Points on a hilly landscape, in no order, each with its height.
From any point a ball rolls to the lowest of the 4 points nearest to it. It stops when none of these is lower. Distance is the straight distance between rows; heights are no part of it.
zed height 452: 99 143 165 129 98 192 83 136 114 150 139 109 121 111 131 78 89 118 97 132 149 155 176 142 99 107 133 118 118 88 146 135 56 135
dito height 164: 116 99 182 167 102 169 100 143 94 107 155 135 121 84 97 132 111 99 106 183 124 161 194 102 108 162 114 120 57 41 108 175 98 135
mip height 715: 132 130 149 130 149 140 99 118 111 168 153 123 131 137 149 103 123 123 92 139 129 144 142 149 114 118 145 123 111 112 133 143 113 135
Sovis height 531: 132 181 139 104 116 141 106 141 148 168 110 97 111 126 180 137 120 122 132 94 141 151 149 143 109 77 147 158 144 148 113 108 126 101
Num height 481: 125 122 171 131 96 159 103 157 90 138 114 117 113 144 133 114 97 112 96 141 117 140 167 121 120 131 151 96 119 91 143 166 87 129
rases height 236: 103 107 180 130 113 145 123 107 133 113 144 128 142 103 59 118 135 109 126 152 93 129 185 96 145 147 90 128 106 80 119 158 61 133
zel height 413: 116 110 190 135 87 177 94 138 123 126 148 145 110 110 82 115 90 92 129 166 123 127 217 105 111 138 123 107 107 77 154 176 56 137
Ronu height 533: 125 120 135 153 126 163 116 129 112 161 133 122 122 118 149 104 142 126 72 159 129 158 148 144 104 106 146 122 109 106 130 108 86 145
vezu height 135: 116 136 133 152 158 183 98 116 115 158 120 127 142 113 143 96 145 131 66 122 140 157 164 143 99 91 140 115 133 101 134 103 73 152
gegiv height 232: 147 157 127 93 117 71 143 156 173 126 108 114 113 123 125 150 119 128 198 107 130 90 50 141 180 130 100 136 143 199 154 119 183 113
vikeg height 37: 151 158 107 108 130 82 156 147 138 154 120 119 115 129 159 137 140 115 130 86 143 148 71 142 166 166 147 110 130 170 120 146 191 112
tup height 64: 105 153 89 164 132 108 158 157 196 163 138 127 109 111 185 143 137 104 148 93 172 158 112 127 116 74 121 158 173 152 73 50 182 92
pasif height 263: 123 96 138 149 134 135 114 124 104 174 147 169 126 92 156 87 136 142 63 165 134 166 168 146 130 133 153 126 108 63 119 141 111 164
dulek height 284: 95 79 174 157 115 139 146 80 150 100 145 123 184 99 54 120 142 111 139 157 88 125 188 95 122 146 77 124 104 81 91 126 98 113
Bova height 373: 142 114 81 122 122 54 186 160 145 145 124 147 91 139 175 160 135 130 141 74 166 158 68 115 145 157 189 149 124 152 110 146 232 132
fili height 235: 119 171 106 145 133 92 139 118 162 134 157 141 146 124 169 144 121 116 176 108 175 109 41 144 120 105 98 152 151 171 110 57 170 93
dako height 76: 149 76 162 168 131 130 132 164 74 127 140 119 89 92 148 147 134 122 77 162 100 163 128 137 120 193 149 86 84 61 107 167 114 123
lan height 478: 154 150 119 110 140 100 122 145 108 158 104 107 114 152 150 129 129 137 112 106 108 128 99 156 148 153 160 86 111 137 117 162 134 125
rof height 315: 179 147 107 127 172 79 141 126 128 115 138 135 141 148 133 130 124 135 138 124 129 123 72 151 164 128 123 116 122 142 128 129 157 147
vuvi height 34: 142 80 120 145 142 106 130 144 84 153 143 148 120 102 151 118 156 120 45 168 100 148 130 129 110 167 177 94 103 56 119 167 130 142
Zevu height 602: 129 132 167 128 89 171 89 187 78 169 95 120 93 121 162 127 81 114 94 138 132 157 144 152 111 109 163 116 129 74 137 176 85 120
nemun height 730: 126 191 123 113 126 152 138 135 137 148 114 128 140 118 166 137 127 126 163 75 143 132 96 155 126 82 123 148 149 162 120 89 141 93
gira height 480: 110 135 170 120 68 175 107 146 92 134 124 132 107 142 88 131 71 99 127 149 135 110 182 116 93 125 138 108 128 93 159 177 52 133
Mup height 85: 127 136 72 139 126 71 150 149 205 164 141 146 91 113 189 156 127 128 149 91 162 134 101 125 137 102 122 155 180 149 103 80 186 103
sevof height 304: 120 82 109 171 176 111 144 55 108 108 156 126 151 81 124 113 165 142 84 180 111 132 145 143 107 130 125 123 96 83 114 113 113 157
tunur height 320: 142 112 178 114 112 133 140 104 131 115 139 115 138 149 49 112 152 109 118 159 70 110 163 89 151 166 90 87 104 96 133 172 101 124
taz height 269: 128 102 130 130 142 129 141 52 144 80 162 133 174 133 52 93 164 116 138 150 75 107 148 99 150 141 83 111 117 102 93 128 109 126
popiv height 105: 118 96 184 185 105 140 104 175 73 139 133 137 100 74 160 120 135 133 66 174 137 167 151 122 146 169 134 111 99 36 114 166 102 121
popel height 294: 160 138 109 94 147 104 160 158 110 89 111 112 127 183 89 117 148 121 101 104 99 122 82 103 189 172 107 88 116 199 143 149 190 143
Goz height 293: 98 164 148 98 108 184 100 165 171 161 100 108 107 136 199 138 92 161 135 81 134 169 175 137 111 68 136 203 163 141 112 108 120 99
rup height 91: 160 92 94 132 164 90 143 121 81 139 145 151 132 109 150 103 158 147 83 174 119 132 118 147 129 155 176 109 83 76 110 169 142 163
mebi height 703: 128 127 171 84 81 163 110 123 122 128 97 111 133 178 78 117 111 127 142 130 121 98 165 129 130 155 104 107 137 149 157 169 78 112
kir height 195: 116 77 176 182 114 177 101 134 95 137 136 145 114 56 129 129 116 107 77 191 141 175 194 111 114 146 119 144 84 46 123 151 71 156
filum height 636: 118 135 170 156 100 189 89 163 96 157 111 151 103 100 129 117 100 100 64 153 154 152 155 145 124 115 162 118 127 46 149 186 88 138
Zige height 215: 167 118 77 131 176 76 161 116 97 109 126 139 115 155 131 136 136 165 110 119 148 117 73 128 150 147 160 122 118 139 138 151 193 157
sobo height 513: 88 155 142 101 63 195 87 157 154 136 55 110 153 136 129 136 107 143 183 104 125 84 136 118 93 88 106 159 191 187 158 86 101 94
sav height 426: 121 167 135 118 86 113 118 135 171 148 100 105 130 107 149 138 134 126 197 91 127 99 71 140 167 109 94 155 188 195 119 91 147 92
rurep height 432: 106 142 167 67 35 123 119 153 151 147 60 109 123 174 137 130 102 144 203 101 121 69 138 139 119 120 127 162 191 195 162 139 112 96
Resos height 310: 150 72 82 147 178 82 177 133 75 76 137 141 122 133 70 108 166 143 70 140 109 170 94 108 160 168 166 93 96 113 131 197 213 177
losar height 189: 129 96 61 159 204 58 172 63 129 98 177 137 139 104 150 133 175 157 91 191 147 107 134 117 128 138 156 137 111 79 125 154 154 179
kibu height 179: 130 144 57 150 180 103 143 71 138 110 160 144 155 122 176 129 175 141 110 138 174 130 109 142 102 105 146 148 124 132 107 77 140 158
lagab height 814: 106 160 146 122 94 170 107 118 132 150 87 103 135 142 136 138 116 132 163 99 114 110 119 133 122 96 114 140 166 192 132 99 88 100
fid height 281: 147 78 129 143 140 119 173 98 142 80 145 123 149 122 37 112 167 117 120 146 74 126 121 69 178 157 116 99 81 94 124 174 197 140
dig height 226: 110 171 133 92 95 123 117 164 195 177 138 110 100 123 194 157 123 122 149 68 134 134 124 141 127 80 131 180 158 149 104 112 148 83
mon height 186: 127 128 93 142 165 81 129 103 119 71 139 136 158 141 129 117 118 124 168 116 196 80 33 139 153 143 94 136 160 181 130 63 171 130
nadi height 251: 163 154 102 126 158 57 174 123 135 126 146 153 118 143 147 159 124 159 135 110 160 125 67 128 165 138 149 140 134 158 124 122 200 140
Dobo height 182: 163 99 73 129 179 70 193 144 87 109 132 141 112 136 140 137 159 153 77 133 134 152 92 125 132 174 186 91 124 144 134 175 206 168
tiso height 142: 156 95 81 117 155 104 174 155 93 144 131 133 111 132 144 106 161 140 85 146 121 159 94 153 148 170 157 97 122 99 112 165 146 149
kupev height 389: 78 153 159 84 63 191 94 163 143 138 71 131 107 148 142 129 75 153 176 84 133 105 180 123 82 64 149 184 182 179 146 113 91 110
Kep height 425: 150 141 132 90 126 122 130 128 100 136 129 107 118 159 123 120 125 139 137 127 112 101 120 136 139 150 132 101 104 145 150 150 131 116
Bopa height 354: 94 78 169 157 142 166 122 67 131 118 143 133 156 100 62 108 139 118 103 160 86 148 194 103 111 135 88 126 86 72 96 118 84 150
nev height 237: 132 88 112 157 173 79 168 49 147 71 158 142 171 111 61 106 156 128 130 168 112 108 105 104 158 130 85 137 98 110 103 148 160 159
lut height 627: 118 139 153 94 97 154 100 159 138 178 95 125 129 136 164 125 96 132 118 100 123 149 164 147 136 122 160 156 102 120 122 162 105 106
Zek height 784: 145 155 116 144 130 131 124 102 127 130 136 131 146 121 157 132 132 113 143 107 123 118 104 147 113 97 117 143 143 155 141 75 118 121
Kelez height 306: 163 98 152 109 124 135 141 140 108 118 119 108 130 166 69 131 144 111 108 130 92 132 137 96 150 186 115 71 89 101 136 167 137 125
bog height 393: 94 82 156 153 140 181 102 113 114 144 151 118 142 89 103 114 149 129 93 164 113 158 195 116 104 123 121 139 100 73 96 116 65 153
fedo height 553: 159 150 103 91 110 83 158 155 163 199 120 121 91 107 202 150 102 125 161 89 115 136 99 139 155 119 164 144 144 140 105 147 181 107
vav height 528: 116 169 160 93 82 128 122 153 170 155 109 113 114 139 145 144 125 118 195 81 114 71 109 137 154 114 118 154 162 193 152 118 136 92
bel height 307: 133 153 82 129 156 135 134 102 135 149 148 153 139 113 176 124 150 146 87 112 168 145 117 157 95 98 152 148 134 126 117 100 145 140
bezu height 472: 138 110 121 142 154 108 125 87 114 131 154 134 152 133 127 112 135 147 89 159 104 116 138 151 120 133 119 107 109 122 116 142 124 134
ginun height 467: 83 115 170 92 46 163 122 166 109 94 120 161 105 145 79 148 71 101 128 159 138 104 193 99 100 134 130 88 115 98 171 169 70 128
kifa height 247: 123 105 173 143 136 147 112 117 112 133 149 126 126 125 97 109 120 122 105 181 102 139 169 111 124 147 102 101 83 94 117 141 71 145
biso height 594: 138 163 144 109 102 132 117 141 123 169 115 108 120 164 129 113 101 131 154 104 119 106 113 152 144 111 157 145 140 162 124 138 145 106
Ginon height 322: 139 110 172 112 101 155 137 153 85 118 132 97 93 160 77 135 124 104 124 168 108 103 154 87 132 161 128 64 105 129 158 180 88 106
Zitid height 267: 131 99 97 150 157 95 135 82 106 141 167 150 129 100 154 98 169 140 94 167 121 125 156 140 102 123 154 141 110 102 110 132 133 169
foza height 711: 113 151 166 104 78 192 88 193 122 168 98 124 96 132 174 115 85 119 106 82 163 164 172 143 112 76 193 165 128 101 102 173 115 113
Gefam height 427: 116 129 132 115 142 185 98 100 133 91 87 123 174 135 99 118 146 109 180 137 99 102 130 125 95 130 66 128 169 162 163 86 61 110
gorev height 809: 107 147 154 116 111 139 115 130 107 131 120 117 134 143 118 127 112 118 134 131 118 126 168 137 101 125 118 120 118 118 153 130 65 140
gobig height 443: 95 121 180 118 64 162 99 162 128 101 144 152 101 131 67 155 107 96 142 185 136 107 201 82 114 134 95 101 111 87 144 176 70 131
pataf height 303: 151 53 110 150 150 102 165 175 93 77 157 114 111 123 68 131 164 125 68 134 66 159 101 105 146 176 129 92 71 106 114 185 191 129
Koget height 342: 88 95 179 152 161 220 75 122 109 141 131 128 122 55 130 109 147 135 49 159 146 167 190 129 99 111 126 141 116 61 136 118 70 169
zeti height 162: 131 81 191 132 114 155 137 165 86 83 173 123 106 128 53 164 126 114 156 154 94 122 160 76 152 182 117 84 87 51 129 192 111 111
mosi height 228: 108 159 102 160 115 124 124 158 157 137 110 130 142 101 152 138 107 116 202 112 169 101 87 136 114 107 98 153 198 177 116 53 157 75
sikup height 362: 147 160 126 120 135 85 152 109 149 105 117 142 137 137 112 145 128 128 154 98 167 114 38 147 166 139 117 140 146 171 140 102 173 126
kidub height 106: 142 123 130 144 122 113 139 159 86 166 140 143 108 129 178 116 145 125 79 134 119 147 137 150 135 166 181 94 102 103 126 166 123 125
resi height 582: 119 155 148 78 89 122 112 132 138 138 111 116 126 142 140 133 115 108 197 85 119 96 96 140 141 119 101 145 151 189 153 115 122 104
fasa height 210: 136 114 41 142 188 69 156 72 125 105 168 149 150 130 155 140 140 143 135 141 209 106 99 129 95 135 162 126 138 133 118 89 156 145
vorud height 202: 124 102 99 133 200 78 162 68 125 45 143 130 166 135 86 124 154 136 138 143 137 102 84 124 131 126 92 131 128 122 105 117 160 188
tosit height 166: 151 72 89 144 171 85 184 164 72 127 158 142 117 122 149 111 162 160 57 150 132 137 96 133 131 195 175 100 120 98 126 181 181 190
lekeb height 534: 150 155 129 104 121 122 113 109 118 118 102 116 163 151 115 123 145 125 174 106 106 83 106 136 136 133 89 109 150 183 161 114 92 116
Dekas height 509: 119 172 106 138 127 164 124 145 149 180 127 124 139 107 179 152 145 156 128 93 137 157 144 138 106 74 136 170 156 146 120 88 133 107
Lero height 113: 140 178 164 99 95 156 114 157 140 185 97 107 103 159 171 146 99 125 148 91 125 154 162 160 117 85 151 135 148 155 120 152 117 90
Kolu height 109: 125 163 113 147 147 212 116 107 126 145 105 129 139 105 153 120 132 140 97 113 124 151 161 157 87 80 140 128 147 127 141 84 98 105
Rir height 220: 99 112 172 144 128 175 84 124 100 140 138 137 122 90 103 103 111 119 88 139 135 159 185 108 108 117 105 137 108 67 139 146 55 150
nedif height 176: 170 104 105 124 175 82 141 93 122 75 125 150 133 152 94 129 156 146 110 142 126 117 85 132 161 157 110 112 120 143 131 162 179 174
vuroz height 298: 152 93 161 132 123 119 154 123 136 115 153 105 125 124 52 132 137 126 107 163 76 126 136 109 164 187 120 100 63 93 97 154 153 128
Divu height 131: 154 116 90 104 166 88 150 104 143 42 142 145 138 164 65 125 162 124 120 129 124 113 68 121 174 154 88 115 132 160 147 137 183 153
dozoz height 185: 130 58 125 156 150 95 132 98 105 136 164 142 118 77 143 104 156 150 66 179 110 142 174 125 131 150 151 135 81 52 103 148 127 168
gerin height 700: 87 125 154 96 79 174 101 134 113 135 133 126 133 148 80 124 109 130 144 120 135 107 182 115 83 118 100 122 147 129 169 138 39 142
nobo height 225: 136 158 139 74 68 102 121 159 143 145 83 91 128 175 123 137 84 130 185 95 111 101 115 140 150 154 134 130 160 204 183 150 148 110
zituz height 221: 170 116 71 127 173 46 161 96 102 94 147 152 115 148 128 125 165 151 84 155 134 129 92 146 144 160 147 124 109 124 120 159 177 169
fubiv height 621: 101 158 156 109 106 185 69 150 126 165 113 101 134 153 127 113 105 142 122 114 136 153 175 130 106 69 151 139 152 133 147 128 67 120
meziz height 524: 140 161 147 114 106 112 133 147 133 188 112 130 103 133 179 135 109 120 134 99 117 156 137 165 132 124 157 137 116 146 118 149 140 103
zug height 227: 155 82 110 143 152 96 161 131 106 94 142 113 93 143 122 117 131 152 91 157 85 140 102 125 151 167 163 93 87 118 124 158 182 145
mim height 308: 139 169 101 154 120 99 143 130 143 149 145 137 130 118 170 142 133 125 145 87 151 134 85 138 134 103 140 147 140 156 111 81 157 130
suk height 564: 122 98 130 162 178 166 118 90 121 115 138 129 155 88 108 91 154 141 74 148 94 146 179 130 105 95 101 133 116 97 126 104 90 166
fegev height 547: 164 161 122 110 131 121 129 118 119 175 136 130 133 134 162 131 126 140 111 122 129 135 124 150 130 127 143 128 123 128 115 128 145 144
falik height 347: 145 143 131 96 161 76 147 116 134 98 126 138 131 165 133 127 137 129 142 100 130 136 53 135 178 143 111 137 123 183 141 118 167 131
Lasur height 578: 132 157 88 147 159 137 126 90 129 115 142 122 160 124 133 116 129 143 138 111 141 120 93 163 126 120 111 141 122 164 134 79 113 122
Dup height 417: 107 141 159 139 139 220 107 133 143 156 110 121 128 106 159 114 116 157 75 108 168 175 170 148 87 77 165 158 150 105 140 114 83 139
mobet height 456: 113 152 143 69 33 122 118 170 150 158 71 96 99 161 160 131 90 159 196 100 111 87 126 125 136 124 125 138 175 195 156 145 131 105
Gonid height 169: 98 150 89 141 139 74 163 161 195 127 135 125 129 122 143 152 118 108 186 94 183 108 57 137 154 114 110 132 181 150 90 36 195 98
Lonak height 355: 105 155 170 86 65 199 83 167 162 167 100 111 90 128 172 131 80 154 167 81 138 124 190 129 87 51 170 196 184 146 132 135 110 97
kore height 317: 141 146 118 120 153 135 112 103 112 89 115 121 184 141 118 116 139 144 185 109 131 82 75 135 128 137 54 129 160 170 133 82 128 111
sim height 561: 100 153 158 126 108 230 107 112 154 123 49 122 145 141 135 119 107 149 164 104 109 118 161 106 78 92 113 150 188 182 192 67 84 107
miru height 153: 114 77 183 139 96 142 114 133 108 119 154 136 108 118 86 127 113 93 110 186 106 149 175 92 119 158 112 107 83 37 116 168 91 121
Big height 442: 145 142 135 98 130 131 109 112 126 123 127 114 158 148 83 110 138 129 135 141 99 107 136 134 143 153 91 88 108 139 127 142 112 122
tireb height 372: 149 159 149 105 94 100 126 157 155 157 83 99 119 157 141 150 118 138 168 98 123 112 91 123 144 121 151 151 142 197 154 137 143 103
tubon height 339: 118 101 171 115 105 163 120 115 113 129 153 126 135 133 72 116 108 106 123 157 109 106 178 102 119 146 96 101 113 100 138 158 55 138
kar height 323: 143 145 75 139 146 84 134 110 136 129 154 133 120 123 174 144 134 137 131 116 159 129 99 153 114 131 147 151 131 132 125 95 171 158
lebul height 101: 126 72 179 150 103 148 115 172 75 115 139 120 94 117 121 140 118 108 99 166 108 171 141 97 118 188 141 92 59 46 145 176 92 124
kiz height 321: 147 140 91 129 136 76 145 106 145 149 156 158 121 117 187 147 134 144 132 97 189 136 82 136 135 118 141 166 139 142 120 89 171 128
kap height 143: 139 169 111 110 138 77 149 154 166 146 125 142 97 139 149 150 96 126 160 94 146 124 62 130 167 132 145 149 135 172 126 113 207 120
teru height 592: 120 124 159 145 127 146 108 120 111 161 139 115 123 136 111 106 114 101 106 133 110 153 188 135 122 128 126 110 105 95 145 125 48 130
vifum height 535: 148 137 108 123 118 134 112 141 109 187 111 108 119 124 167 126 108 129 103 106 117 151 133 142 141 133 181 120 130 110 126 144 108 114
baf height 305: 141 88 140 148 143 103 137 104 138 120 147 122 139 128 70 118 149 121 132 164 87 118 144 100 158 159 99 105 73 100 105 150 122 142
Maror height 446: 75 156 166 85 28 161 106 170 124 133 95 127 121 170 139 138 46 137 157 102 120 88 177 119 106 71 155 171 168 184 153 150 84 115
zega height 197: 116 180 114 155 116 177 103 158 175 151 94 99 129 103 158 153 126 109 176 104 136 146 131 117 101 54 128 178 198 174 125 66 136 82
Delep height 217: 129 162 143 99 84 137 110 179 172 189 118 115 84 114 196 159 129 132 155 81 122 151 175 126 130 84 155 187 141 130 98 108 126 78
miri height 517: 117 143 98 146 172 162 138 104 114 140 146 135 159 91 174 104 158 148 87 128 153 150 141 150 77 103 142 135 139 114 126 79 132 151
pilez height 327: 161 113 129 90 130 121 125 117 126 108 113 121 126 162 70 110 149 121 118 129 89 93 125 108 164 174 94 116 94 143 124 147 126 139
zofiv height 265: 135 142 51 169 161 110 154 113 145 130 150 146 152 112 177 153 146 148 126 128 172 142 112 133 100 106 145 150 135 136 125 69 150 139
gilo height 647: 109 143 148 91 76 176 91 113 114 123 104 117 169 145 126 126 113 137 163 98 118 94 144 118 97 124 93 136 196 163 180 105 69 109
zavig height 379: 149 136 92 146 170 145 132 86 138 98 121 143 146 134 120 121 142 108 157 105 151 91 68 155 130 132 92 130 128 153 130 69 142 123
lep height 289: 149 78 130 133 142 116 163 165 116 86 141 123 128 136 74 135 138 124 90 150 68 144 123 92 154 168 120 70 75 110 112 188 160 124
Nakin height 586: 135 102 117 139 175 129 112 72 128 100 148 133 151 116 113 103 133 126 111 162 91 132 144 134 118 112 91 122 99 130 87 113 98 130
vemur height 138: 165 132 72 114 143 81 169 136 119 140 129 125 113 129 164 151 113 131 127 107 129 132 78 153 152 154 173 116 109 157 112 149 185 136
Vatul height 266: 157 115 134 105 145 115 172 164 95 90 132 113 112 145 90 138 150 119 82 136 89 125 111 110 163 174 133 79 97 146 150 170 171 138
dofil height 619: 102 135 163 121 110 188 118 120 111 147 110 119 130 137 99 111 95 112 128 134 129 134 176 123 107 91 106 121 124 101 156 144 35 113
Kel height 412: 118 98 114 153 193 133 122 102 120 138 153 137 139 92 134 97 171 164 84 167 118 169 171 134 98 92 145 132 127 86 124 100 98 174
kula height 122: 94 124 53 156 124 55 157 146 189 133 148 157 112 143 167 152 115 118 170 112 215 126 88 121 114 128 138 168 184 125 104 52 189 102
Dovu height 429: 114 123 157 150 132 157 94 154 97 157 134 126 128 97 128 95 117 118 90 166 141 156 184 127 129 130 140 105 102 60 153 158 73 142
Lopad height 212: 130 143 66 147 175 90 157 89 131 107 144 143 158 129 143 142 135 114 145 138 170 112 78 154 120 115 111 125 127 148 120 63 163 125
tuzif height 77: 144 86 100 136 169 80 168 75 134 77 155 128 153 123 74 114 176 150 111 189 94 125 122 112 157 136 117 112 73 91 121 167 180 182
lazu height 341: 120 167 106 164 128 179 109 126 178 161 116 125 123 105 173 145 147 143 144 96 143 150 125 126 102 72 151 175 163 152 114 59 138 92
ruta height 172: 148 91 88 133 183 80 152 115 104 108 154 131 116 122 113 120 166 145 74 163 117 155 114 129 146 163 149 93 84 106 120 175 174 164
lami height 463: 111 170 116 143 125 183 88 166 166 130 85 123 151 97 143 128 110 118 207 110 131 103 118 124 92 84 98 155 195 189 153 69 140 71
dife height 635: 122 132 159 116 71 151 109 173 100 149 91 115 93 150 141 146 70 109 102 129 148 132 164 137 121 115 176 114 123 105 142 175 99 117
riz height 356: 161 139 110 103 155 93 134 118 112 108 130 105 122 148 103 133 133 127 125 128 87 121 100 129 169 148 97 97 106 160 139 158 147 132
tude height 371: 140 148 133 114 145 108 114 120 137 92 115 136 164 140 126 140 140 128 183 89 144 86 46 141 173 149 85 128 163 197 141 98 149 122
giz height 618: 129 142 149 75 40 144 103 136 134 127 77 99 122 161 107 138 101 117 160 115 112 78 134 122 117 138 113 108 140 165 170 144 94 122
pur height 102: 151 116 125 113 153 140 118 93 119 75 123 121 174 149 126 104 141 114 158 108 109 101 101 138 126 139 62 111 151 172 138 80 83 98
detim height 191: 129 115 65 139 199 66 165 65 109 68 157 158 127 141 124 134 151 139 127 161 175 114 76 142 133 131 149 135 126 132 134 127 166 162
Bur height 340: 87 102 176 145 133 199 97 105 127 96 138 127 147 104 73 112 117 115 98 159 105 163 212 99 92 114 113 119 104 86 140 122 54 146
Diba height 114: 143 88 125 135 132 117 128 148 77 145 135 112 93 142 114 136 143 129 80 142 82 137 120 118 145 163 147 62 87 82 108 163 128 145
rofit height 558: 128 115 146 122 116 167 110 90 146 108 122 118 166 148 80 111 152 131 148 130 103 99 155 113 113 133 76 109 155 132 120 119 63 123
tazu height 555: 137 166 104 114 123 124 119 119 134 123 142 129 150 119 171 143 122 138 172 109 142 116 84 141 148 99 108 160 156 171 137 89 131 114
befuz height 218: 106 100 184 176 123 160 99 117 87 115 149 136 114 94 86 120 121 93 84 178 130 147 188 115 109 151 111 126 107 53 120 151 85 150
Nuvo height 39: 74 106 193 137 119 184 114 130 122 107 161 145 161 93 54 127 101 89 128 148 116 143 220 91 114 130 99 134 95 66 114 135 48 131
Zet height 219: 172 126 86 125 162 75 158 114 96 142 130 144 104 124 154 113 142 132 96 128 124 131 111 145 143 149 154 114 115 134 124 131 156 142
Ved height 203: 75 113 107 137 149 99 119 161 163 83 102 145 148 127 120 138 125 95 211 92 196 72 28 146 153 157 86 145 178 189 113 47 171 105
Pota height 229: 153 139 60 138 172 48 153 95 117 121 145 153 130 142 149 138 139 143 129 131 206 122 90 141 124 166 169 147 112 140 114 143 169 169
botu height 302: 106 187 134 106 107 149 115 151 185 191 119 105 104 111 179 130 125 137 164 105 128 133 136 142 106 73 107 189 182 183 103 95 134 79
foziz height 725: 96 146 159 81 55 161 92 154 118 132 99 138 132 176 105 136 96 123 163 142 123 100 172 120 95 128 123 129 138 139 175 152 73 129
lipa height 154: 112 177 100 122 125 98 135 137 196 160 134 139 118 113 176 144 117 131 161 107 137 136 91 146 128 91 114 165 156 158 104 94 172 82
dagim height 213: 98 159 131 107 84 161 93 139 144 104 67 112 153 123 133 138 112 107 221 113 121 80 91 136 96 120 97 151 200 217 169 61 112 86
nete height 165: 152 115 105 115 159 100 142 94 142 38 127 142 171 151 69 125 162 136 153 139 121 80 88 112 168 144 77 119 115 148 117 131 173 140
riger height 250: 127 118 73 163 183 78 140 73 111 112 155 141 135 117 151 106 163 141 109 154 157 122 126 148 98 119 138 141 125 118 115 110 124 172
Dimop height 477: 111 164 134 139 134 215 85 143 191 141 66 109 131 104 176 145 115 151 140 94 139 161 162 116 77 55 164 160 170 161 124 80 105 109
lumo height 276: 123 102 172 127 109 150 101 163 84 146 138 117 104 123 97 128 105 97 99 163 123 137 168 114 123 134 136 98 99 56 141 173 82 134
Zoka height 344: 155 138 71 130 142 51 182 133 166 136 156 172 113 137 190 151 132 143 143 95 197 127 91 144 136 138 173 158 136 141 120 120 221 147
Vone height 141: 120 101 150 158 85 147 103 175 71 108 108 132 94 107 140 126 116 107 83 165 116 164 158 119 101 154 132 103 102 50 138 180 85 109
bega height 729: 112 131 148 127 146 171 95 111 103 151 144 115 159 123 125 113 146 114 100 124 126 145 155 125 95 85 123 118 114 119 139 115 69 135
Mimop height 260: 143 94 142 158 146 130 152 48 166 94 155 119 173 108 34 123 161 133 122 157 83 103 139 92 164 153 97 126 88 85 92 140 148 135
tavi height 133: 149 72 83 154 165 80 160 93 100 115 145 151 125 112 122 120 160 164 60 179 111 124 135 125 126 154 160 106 114 72 100 152 173 178
vaned height 522: 102 182 158 81 80 131 94 165 147 177 94 91 102 162 180 139 108 142 191 91 116 123 162 140 122 81 154 177 165 169 122 117 115 102
tigar height 584: 99 135 150 135 107 200 96 125 124 119 90 131 156 144 99 101 109 122 154 104 119 101 184 117 79 108 120 138 188 156 178 119 65 128
Kitu height 261: 143 152 92 129 143 50 168 175 190 158 118 162 69 145 179 173 106 135 148 74 183 150 52 132 168 144 165 156 138 161 123 129 211 118
fudat height 278: 143 72 104 133 166 88 179 128 101 80 161 133 116 141 68 117 164 138 86 156 77 154 94 106 170 166 131 85 83 118 116 185 198 141
Nasi height 815: 105 155 144 129 119 180 99 128 113 126 102 100 159 130 140 122 128 121 137 115 109 136 142 136 96 91 104 125 159 165 161 91 64 116
lav height 609: 96 173 156 129 102 203 101 143 147 139 75 100 123 132 130 116 106 142 163 92 123 150 152 129 101 80 138 157 188 179 148 88 87 98
Saket height 121: 130 134 85 132 123 33 170 149 210 143 143 159 88 130 206 178 117 128 145 84 171 140 76 121 166 120 133 170 170 139 89 99 222 118
Kan height 216: 167 96 102 127 157 94 163 137 122 62 140 141 140 150 45 126 179 128 106 126 90 134 83 99 179 157 101 85 85 151 136 180 196 137
bedo height 130: 145 82 166 145 122 118 123 153 110 120 142 135 116 133 110 119 127 119 100 169 99 142 145 117 139 167 117 81 72 72 117 161 117 131
zem height 234: 149 115 91 140 168 97 158 70 119 90 145 134 145 154 104 123 165 137 116 150 128 104 101 144 147 139 109 120 107 126 121 139 166 151
boti height 505: 105 117 160 152 126 191 100 105 118 120 109 123 150 122 86 125 121 123 127 154 112 139 213 122 70 106 106 120 149 117 139 101 57 141
fel height 316: 123 165 120 95 114 88 123 125 145 151 113 123 117 135 169 150 115 144 170 97 130 129 93 172 173 121 133 138 141 182 136 121 174 122
kuv height 231: 126 182 118 102 110 82 163 157 191 162 128 129 104 112 164 165 110 125 171 76 130 117 90 145 169 90 130 167 167 155 114 92 170 121
Lobi height 299: 137 68 190 141 113 158 123 106 126 114 168 114 149 121 59 118 133 114 125 160 74 139 198 94 165 178 108 101 66 59 96 176 104 124
luf height 167: 111 98 180 131 81 168 142 154 91 79 156 121 97 117 53 181 97 95 150 169 129 134 190 71 124 181 133 70 91 44 141 198 77 115
rok height 290: 130 143 87 160 154 71 153 120 151 123 148 158 135 130 168 145 126 139 175 95 183 126 60 147 142 127 153 154 135 163 112 74 205 121
gif height 173: 129 127 91 150 182 70 153 96 125 79 149 163 154 160 129 139 143 132 158 141 178 89 72 136 129 137 137 134 137 155 113 84 187 141
lum height 5: 109 164 99 161 133 157 135 164 180 153 126 130 118 96 176 142 113 123 159 95 171 118 89 133 118 81 118 174 183 177 82 39 148 69
legir height 279: 154 142 60 133 140 55 163 114 141 139 157 156 112 146 176 157 114 150 127 121 189 137 79 134 119 142 177 153 137 111 111 128 195 148
zon height 671: 131 155 121 96 130 135 107 115 147 125 108 116 152 143 146 115 126 130 152 115 124 108 95 135 142 124 111 126 133 183 144 105 133 131

For each start below, name the point where the ball stops.
filum: vuvi
ginun: vuvi
dig: lum
dife: vuvi
Num: vuvi
Kitu: lum
Ved: lum

Call two points neighbours if one is among the 4 nearest of the other. Go from one point of each pair to the other, from neighbour to neighbour, staying as low as possible. Name the highest point that can't be avoided.
dagim / lum: lami
nobo / Kolu: tireb
pur / vikeg: tude
lum / gif: Ved
kibu / Kolu: Koget
kibu / vuvi: fasa
vuvi / tuzif: ruta
Delep / gif: dig
vuvi / gif: detim
